A landscape with many valleys, sampled at points; each row gives a point and its height.
From any point a ball takes the steepest step (drop divided by distance) to one of its 2 nearest points. It stops when none of these is lower. Distance is the straight distance between rows; heights are no part of it.
z_842 h=2.15: [ 85 131  82 166 133 115  93 147 102 159  96 141 133 127 104 148 119  73
 120 126 113 113 115]
z_456 h=7.29: [ 99 140 116 158 127 118 151 112 158 130  57 134 173 110  95 117 119  95
 135 106 170 155 113]
z_850 h=1.04: [192 106 149 107 125 144 134 126 123 130 138 100  86 152 176 119 140 181
 120 141 126  95 121]
z_634 h=4.04: [ 87 100 118 139 141 166  96 133 125 105 140  98 111 142 170 105 125 136
  87 104 146 106  91]
z_539 h=4.15: [119 138 111  78 136 128  97 158 166  84  80 128 130 136 176 205 126 154
  88 104 131  82 157]
z_218 h=0.53: [ 62 178 114 117 156  74 103 149  92 125 111 183 127 135 106 127 135  95
 146 151  63 117 133]
z_550 h=0.97: [206 152 133 163 138 122 160 127 105 170 133 156 113 147 132 126 157 135
 149 145  99 149 185]
z_378 h=1.63: [147  79 102 160 105 114 117 128  97 179  92 106  90  93 100 159 139  96
 139  93 117 103 118]
z_695 h=7.88: [113 127 124 137 156 113  92 144  53 150 130 165  98 115 104 106 188  81
 168 154  88  73 101]
z_955 h=1.60: [100 146 155 107 158 190 121 106  88  93 200 173 108 122 124  74 139 150
 151 173  86 116 101]
z_664 h=4.50: [122 122 144 160 145 137 154 133 109 154 204 143 131 160 166 111 103 164
 150 162  91 157 164]
z_498 h=7.27: [131 111 122  67 130 159 168 135 195 122 224  86 146 143 168 134 128 133
 107 142 176 156 144]
z_311 h=6.33: [114 159 138 149 133 114 106 116 111 120 121 147 120 102  62  86 177  16
 152 186 140 139 102]
z_956 h=7.65: [133 128 111 177 144 110  98 150  75 184 147 143 119 142  99 111 179  83
 162 126  80 122 103]
z_691 h=6.79: [103 151 148 115 113  74 135 116  99 126 129 169  97 146 112 141 131 145
 154 112  39 127 119]
z_31 h=4.94: [124 140 132  89  90  67 161 146 165 135 124  91 188 115 111 180 109 165
 125  99 186  97 136]
z_52 h=1.54: [ 44 141 104 133 134  92  65 140  99 146 100 145 128 101  77 148 126  47
 129 153 112 101 112]
z_207 h=6.87: [ 67 121 126 140 113  72 144 121 142 144 122  92 164 134 125 170  77 132
 106 100 117 127 144]
z_306 h=4.37: [173 149 103  76 118 112 134 179 156 123  72 116 168 120 143 175 136 176
 121 116 205  73 150]
z_635 h=2.95: [156  88 106 152  98 101 143 128 127 191  75  85 136  89 106 168 124 119
 147  89 165  98 121]
z_291 h=0.85: [118 183 138 114 113  91 134 109 155  95  71 160 132 120 106 124 119 114
 112 114 104 176 139]
z_722 h=4.38: [193  94 134 121  97  95 161 120 126 164  97  93 124  98 123 124 129 152
 143 112 180  94 120]
z_370 h=4.09: [163 133 138 101 128 148 158 105 179  78 102 139 149 111 121 107 120 137
 119 128 167 172 153]
z_265 h=5.36: [134 157 118 154 125  94  79 144 129 151  90 143 137 130  67 136 185  43
 149 127  88 138 106]
z_541 h=1.90: [206 112 152  94 112 160 151  89 152  92 100 122 106 120 137  93 154 161
 110 119 153 125 102]
z_348 h=6.61: [124 118 136  89 125 153 158 153 188 136 207  84 137 162 198 140 142 145
 100 160 138 130 125]
z_875 h=3.88: [131 109  87 167 105 145  58 151 136 179  65 124 148 100  72 177 165  46
 152 103 122 113 118]
z_413 h=1.09: [177 153 146 130 147 180 124 103  93 114 105 178  74 149 151  94 157 171
 140 147  87 111 110]
z_396 h=5.07: [124  96 131 100 116 122 104 181 135 152 163  76 109 138 198 201 119 193
 122 142 120  77 153]
z_632 h=3.20: [188 162 107  81 108 113 138 196 164 142 109 118 173 136 164 137 141 190
 122 154 193 103 136]
z_833 h=2.09: [161 109 142  72 117 133 176 110 175 113 169  85 156 118 114 126 137 170
 129 119 215 133 124]
z_977 h=4.89: [113 118 147 151 166 142 133 156 124 145 179 122 122 176 204 112 119 185
 138 163 105 130 152]
z_42 h=2.02: [128 143 165  91 141 180 121 101 119  83 183 143  79 159 147 101 140 161
 124 138  80 138  85]
z_158 h=7.57: [ 69 119 136 118 130 142 134 107 160  95  96  89 153 116 118 133 119 131
 114  79 190 122  85]
z_853 h=2.81: [183 118 123  97 134 152 122 115 154  96  65 121 105 131 166 116 153 154
 106 116 165  97 107]
z_979 h=8.38: [150 132 104 175 141 102 147 147 126 185  98 126 144 156 150 130 126 120
 125 137 128 122 160]
z_234 h=0.23: [143 121 142 157 120 132 136 108  68 147 152 131  77 135 134  93 139 154
 145 131 103 116  93]
z_23 h=8.78: [139 110  92 162 143 128 112 152  96 163  84 127 113 137 163 136 131 131
 128 119 131 100 146]
z_916 h=6.49: [ 86 111 103 129 126 155 117 131 138 113  56 103 164 106 122 169  97 121
 112  88 172  99 120]
z_433 h=1.84: [169 100 155 145 134 202 149 111 119 106 185 140 120 122 124  90  85 129
 126 124 128 150 151]
z_995 h=3.72: [ 82 142 133 155 129 114 142 109 121 117 180 147 147 129  99  94  87 103
 123 138 113 188 136]
z_841 h=4.75: [ 77  92 114 127 161 168  90 157 109 124 170 100  98 157 202 128 124 151
 114 112 116  97  88]
z_368 h=4.74: [127 151 106 139 103 117  56 151 145 145  56 141 148  98  67 169 178  30
 148 117  99 116 109]
z_301 h=6.70: [ 85 150 142 144 137 129 111 115 107  90 128 156 132  99  87  64 127  57
 124 187 151 158 117]
z_898 h=3.22: [171 143 163  77 132 181 139  98 166  56 131 148 124 127 124 111 115 136
 112 127 116 171 150]
z_768 h=3.23: [147  83 128 173 149 161 147 130 113 153 186  94 144 145 178  85 103 153
 127 154 175 145 145]
z_811 h=2.53: [139 107 120 173 134 163 143 111 112 129 164 126 131 125 130  71 100 129
 117 135 161 167 131]
z_3 h=6.43: [130 126 142 133 118  81 150 115 129 127 127 134 108 150 141 138 108 156
 130 117  86 129 142]
z_679 h=3.27: [113 103 120 164 135 147 125 117 125 139 130 103 137 126 147  89 112 130
 107 116 162 122  91]
z_806 h=7.20: [123 155 166 132 108 114 140  90  73 113 165 156  94 101  67  94 134 105
 146 154  95 159 104]
z_401 h=7.71: [ 96 127 151 110 119 155 130  87 173  63 117 113 148 100 102  92 123 114
 111 104 181 177  88]
z_822 h=2.97: [101 154 140  70 134 120 123 132 182  67  85 131 132 155 176 169 127 139
  88 103  95 123 135]
z_97 h=6.08: [113  98 129 120 141 148 160 109 172 109 165 110 175 114 124 105  93 134
 132 108 201 171 152]
z_169 h=0.48: [214 143 143 167 123 140 165 116 100 161 173 142 117 131 102 125 144 106
 167 118  96 173 194]
z_999 h=1.03: [ 60 167 122 129 160  78  81 144 111 142 115 158 141 134  83 119 154  38
 135 173  95 112 128]
z_196 h=6.89: [127  89 135 112 140 179 162 109 170  96 207 100 153 133 154 102 106 121
 110 115 176 174 139]
z_766 h=2.57: [147 144 154  80 132 160 139 102 170  68 136 136 107 165 153 123 134 147
 100 127  86 157 112]
z_715 h=0.02: [ 88 191 145 108 138  91 114 112 113  87 114 184 121 129 102 113 127 101
 130 147  71 165 139]
z_592 h=0.71: [163 106 134 155 101 102 125 108  78 166 128 118  71 121 108 117 145 125
 143 100 101 113  99]
z_420 h=5.87: [127 155 117 173 123 117 120 131 135 145 101 153 145 121  79  97 165  49
 130 145 120 162 115]
z_354 h=5.82: [138 128 145 113 127  97 156 128 172 116 141 117 145 153 147 136 113 166
 100 135 135 136 163]
z_923 h=5.90: [122 113 144  91 122 117 127 182 165 145 187  91 122 172 213 168 127 165
 114 150 131  92 127]
z_335 h=2.36: [224 142 124 106 109 116 157 159 144 144 101 121 141 132 160 120 145 174
 131 156 179  97 150]
z_483 h=5.51: [136 136  95  57 116 136 124 168 164 102  92 102 158 118 152 209 131 169
 117  97 179  68 145]
z_985 h=4.05: [164 105 101 129 132 153 100 135 139 112  30 123 114 102 151 151 138 140
 113 105 162  87 129]
z_706 h=5.15: [127 121 134 128 142 146 170 108 178 105 112 146 178 115  98 108  96 120
 159 114 213 175 166]
z_222 h=4.18: [ 81 145 140 142 145 131 142 123  95 129 208 153 126 147 128 103 101 153
 149 150  79 157 142]
z_359 h=3.91: [167  96 121 180 133 133 161 140 100 194 146  80 132 142 156  89 116 141
 139 154 172 139 154]
z_899 h=6.58: [121 160 106 163 113 124 125 133 171 155  47 136 176 108  79 123 150  43
 149 109 146 149 107]
z_453 h=0.70: [201 119 132 158 135 164 141 110  87 141 110 135  77 142 157  94 152 162
 132 138 116 106 119]
z_821 h=4.22: [119  90 104 114 122 121  92 159 115 151 122 108 100 112 169 212 106 183
 124 130 100  95 161]
z_895 h=1.97: [ 99 145 122 119 148 131  83 131  84 103 113 164  97 123 123  90 133 131
 129 135  99  99  95]
z_26 h=2.74: [ 82 126 101 192 138 110 116 130 108 186 138 125 149 148 101 111 113  73
 121 131 122 140 113]
z_248 h=7.00: [ 89 154 156 110 117  88 137 109  77 119 167 166  96 124  92 100 137 137
 151 139  64 128  94]
z_284 h=7.43: [131 157 133 161 135 113 125 121  75 152 174 159 114 131  67  99 176  84
 162 149  91 144 120]
z_57 h=1.56: [221 134 129 143 122 105 158 159 107 176 111 131 107 152 167 129 152 167
 149 169 131 111 175]
z_510 h=2.50: [ 72 116 121 107 136 125  71 139  98 107 135 144  94 123 141 139 120 156
 124 115  84  93  97]
z_161 h=2.93: [102 117  71 157 121 155  77 151 100 161  69 134 127  82  87 186 137  77
 133 121 122 120 126]
z_489 h=1.76: [ 90 169 138 104 139 115 118 108 168  65  85 145 150 127 130 131 110 121
  89 112 119 161 129]
z_12 h=7.54: [ 77 104 108 131  93  75 118 132 106 157 116 106 130 112 103 211  85 134
 120  96  83 121 147]
z_447 h=1.46: [152 165 144 115 140 164 104 103 107  79 102 184  87 134 125  80 148 138
 121 150 101 129  94]
z_422 h=7.85: [115 148 113 167 132  95 154 125 156 153  88 130 175 131 117 132 119  97
 119 120 132 157 150]
z_117 h=7.12: [110 132 143 127 128 155 115  94 132  67 134 148 127 103 104  69 109  93
 108 143 158 179 101]
z_369 h=5.29: [ 85 113 130 126 170 156 114 147 129 129 186 123 123 179 220 119 132 169
 133 136  85 106  99]
z_141 h=6.06: [ 96 121 149 110  98  61 157 124 162 134 147  79 169 124 121 181  87 158
 106 106 141 105 135]
z_425 h=5.08: [118 122 164 119 132 109 158 129 162 119 212 126 141 162 151 141  96 174
 122 150 100 160 166]
z_55 h=3.30: [ 98  92 112  92 121 147  80 130 121 107 135 104  80 117 164 186 125 173
 113 100  96  94 116]
z_966 h=1.15: [128 135 156 117 139 206 118 113  88 101 216 159 104 121 107  83  87 130
 135 141 103 147 127]
z_45 h=5.37: [120 115  72 143 134 170 101 143 115 107  28 136 148  87 125 198 123 127
 117 106 162 101 159]
z_685 h=3.59: [126 132 144 102 118  97 175 118 187 129 123 102 180 128  82 144 126 170
 147 106 231 117 120]
z_703 h=8.05: [102  97 124 112  91  85 107 124  96 139 108 119  83  90 102 188 116 140
 128  86  82 113 130]
z_661 h=0.90: [203  96 150  95 113 153 169 103 161 108 157  91 130 114 134 109 138 170
 115 132 184 131 116]
z_436 h=1.18: [207 121 151 133  97 113 192 104 129 136 165 136 138 112  80 129 117 103
 158 113 119 172 183]
z_769 h=3.19: [104 134 112 187 139 110 139 126 111 185 180 135 150 152 113 108 115  86
 139 139  97 171 148]

Call two points neighbours if one is among the 2 nearest of the other. Go from one point of each pair to the other, from neighbour to neighbour, staying as low as possible. Name the highest point that can't be avoided.
z_715 and z_966 => z_369
z_169 and z_715 => z_483
z_169 and z_234 => z_722

Where does a ball stop that starts at each point below?
z_196 => z_966
z_306 => z_169
z_158 => z_661
z_12 => z_661
